The views of a scene show one set of named points, each view turned or mirrored, shifted and resized as a whole, with a little noise and some points left out.

Scene 1
View 1
semo: [-11 -2 -14 12 -25 3 -19 22 -1 -8 13 23 -12 -17 17 14 11 3 -37 -9]
fes: [-7 -8 -8 2 -28 0 -18 20 -2 7 -2 18 -3 -9 0 6 11 -6 -28 -21]
voto: [-6 -24 -8 1 -24 -4 -11 9 3 16 -1 16 -1 -1 -11 12 -1 -26 -28 -17]
sidar: [-10 -14 -10 7 -16 0 -9 4 5 1 11 14 -10 -4 9 15 5 -19 -29 -7]
Rogal: [-11 -1 -7 4 -15 4 -11 7 4 -3 8 12 -11 -6 17 8 15 -8 -24 -12]
pef: [-11 -3 -8 6 -14 3 -10 6 4 -4 10 12 -12 -5 17 11 13 -9 -26 -9]
deruv: [-9 -10 -9 6 -18 1 -13 9 3 1 7 16 -8 -6 9 12 8 -12 -29 -11]
Lari: [-6 -16 -14 6 -37 -2 -21 28 -4 11 -2 26 0 -13 -9 12 2 -7 -37 -20]
tepa: [-10 0 -4 1 -10 4 -10 2 5 -2 6 7 -11 -3 18 6 18 -10 -19 -12]
Kure: [-8 -3 -11 6 -30 2 -21 24 -3 1 2 20 -6 -14 7 7 13 2 -32 -19]
ramub: [-5 2 1 -10 -16 4 -11 3 3 9 -9 4 -4 2 5 -6 23 -11 -10 -26]
Rezeg: [-12 -2 -5 4 -7 5 -7 -2 8 -5 12 8 -13 -3 22 10 15 -13 -20 -7]
gizu: [-8 -20 -11 6 -22 -2 -12 10 4 9 5 19 -4 -5 -2 14 0 -20 -32 -12]
Lom: [-10 -5 -9 4 -19 2 -13 11 2 0 7 15 -8 -8 12 9 11 -8 -27 -12]
Pamo: [-5 -2 -1 -7 -24 2 -15 12 0 11 -11 9 -1 -2 -3 -4 18 -8 -16 -27]
View 2
voto: [-26 -9 -21 -26 -12 17 4 28 15 -20 -12 -1 16 -22 -1 3 15 4 8 29]
Rogal: [-14 -7 -5 -6 3 11 0 8 1 -13 -8 -7 20 -3 4 -6 2 14 -20 11]
Lom: [-12 -6 -8 -10 -2 12 2 12 6 -15 -8 -2 19 -4 0 -5 7 13 -15 12]
pef: [-14 -8 -3 -7 3 10 -2 12 3 -18 -10 -6 22 -4 5 -6 0 12 -21 10]
fes: [-14 -4 -21 -16 -8 15 8 9 8 -2 0 5 9 -3 -8 -7 20 16 -4 14]
deruv: [-13 -8 -7 -13 -5 13 1 17 9 -19 -10 -1 21 -8 1 -3 7 10 -13 14]
Lari: [-7 -4 -24 -23 -22 19 10 23 21 -10 -1 17 13 -7 -14 -2 28 10 0 17]
tepa: [-20 -7 -5 -6 9 10 -2 6 -3 -12 -10 -13 19 -6 8 -7 -1 14 -18 13]
sidar: [-13 -9 -3 -12 -5 13 0 21 10 -23 -11 -2 23 -10 3 -3 4 8 -14 14]
Pamo: [-29 -4 -27 -16 4 14 7 2 -4 6 -2 -8 4 -9 -2 -6 18 18 3 22]
gizu: [-20 -10 -13 -23 -11 17 1 30 15 -25 -14 -1 20 -19 0 2 10 3 0 24]
Kure: [-4 -3 -16 -11 -9 15 7 9 11 -5 1 10 14 2 -10 -8 19 16 -15 8]
View 3
Lari: [-24 -3 13 28 -11 12 -8 -10 -11 9 10 -4 -16 12 -2 7 -23 -21 4 2]
tepa: [-3 -18 14 9 8 42 1 -13 -14 7 5 -16 3 13 7 -9 2 10 8 4]
Kure: [-20 -13 18 21 3 25 -8 -13 -8 3 19 -6 -15 12 6 5 -23 -2 6 1]
Pamo: [-1 -14 4 19 -13 25 3 -7 -10 2 15 -6 2 -5 27 -11 -19 -3 4 -3]
fes: [-14 -11 11 22 -6 22 -4 -11 -9 4 15 -5 -9 5 12 0 -22 -6 5 -1]
semo: [-24 -15 26 16 16 32 -11 -17 -9 5 16 -10 -17 21 -5 9 -15 5 8 5]
Rezeg: [-2 -17 14 7 9 44 1 -13 -14 8 5 -17 4 14 9 -10 3 10 8 4]
ramub: [6 -18 4 12 -8 34 6 -8 -11 3 12 -9 9 -5 30 -17 -11 5 5 -3]
sidar: [-9 -11 14 14 2 34 -2 -12 -17 13 -3 -16 0 19 -6 -5 5 -4 7 8]
gizu: [-13 -6 9 20 -8 23 -2 -10 -16 13 -4 -12 -2 16 -6 -3 -1 -16 5 6]
Rogal: [-7 -18 17 10 9 39 -2 -14 -13 6 9 -14 -2 13 7 -6 -3 9 8 4]
voto: [-9 -3 3 23 -18 18 1 -7 -18 15 -7 -10 2 11 -1 -7 -2 -24 4 6]
deruv: [-11 -12 15 15 3 32 -4 -12 -14 9 4 -13 -4 16 -1 -3 -3 -3 7 5]
View 4
tepa: [11 2 -1 7 -7 3 10 4 -4 1 -11 -12 10 -10 -1 10 -1 3 2 -4]
Kure: [9 18 7 13 -3 -6 9 19 -1 16 2 -2 8 -5 -6 7 -1 -5 -3 -1]
Lom: [13 9 -1 8 -5 0 10 13 -1 7 -5 -5 10 -10 -2 9 -4 -2 0 -1]
Rezeg: [13 1 -3 6 -6 5 11 5 -3 0 -11 -12 11 -13 1 11 -3 3 2 -3]
voto: [18 18 -13 6 -21 2 12 10 6 1 0 15 12 -7 -6 3 -13 -5 0 10]
sidar: [19 8 -9 6 -7 5 12 11 2 4 -9 -3 11 -14 3 10 -11 -5 0 3]
semo: [15 14 6 11 6 -4 9 23 -1 20 -4 -10 8 -12 2 12 -5 -8 -3 -2]
pef: [15 2 -3 6 -4 4 11 8 -2 3 -11 -11 10 -13 2 12 -4 0 1 -3]
gizu: [19 15 -10 7 -13 2 11 13 4 5 -3 8 11 -10 -1 6 -13 -7 -1 7]
fes: [7 18 5 13 -11 -6 10 14 -1 10 3 3 9 -2 -9 5 0 -2 -2 0]
deruv: [16 10 -4 7 -7 1 11 13 0 7 -6 -2 10 -11 0 8 -8 -4 -1 2]
Lari: [12 27 0 13 -10 -7 11 23 4 16 7 13 10 -4 -8 3 -8 -10 -3 8]
Pamo: [3 13 4 13 -20 -4 11 3 -2 -1 1 4 11 1 -14 2 5 5 1 -2]
ramub: [2 6 3 10 -20 0 12 -3 -4 -5 -5 -4 11 -1 -13 4 6 9 3 -5]

Which points are out of place in each view (at most two, in the order of its rows)? Write - if all are in place.
view 1 => fes, Rezeg
view 2 => sidar, gizu
view 3 => tepa
view 4 => pef
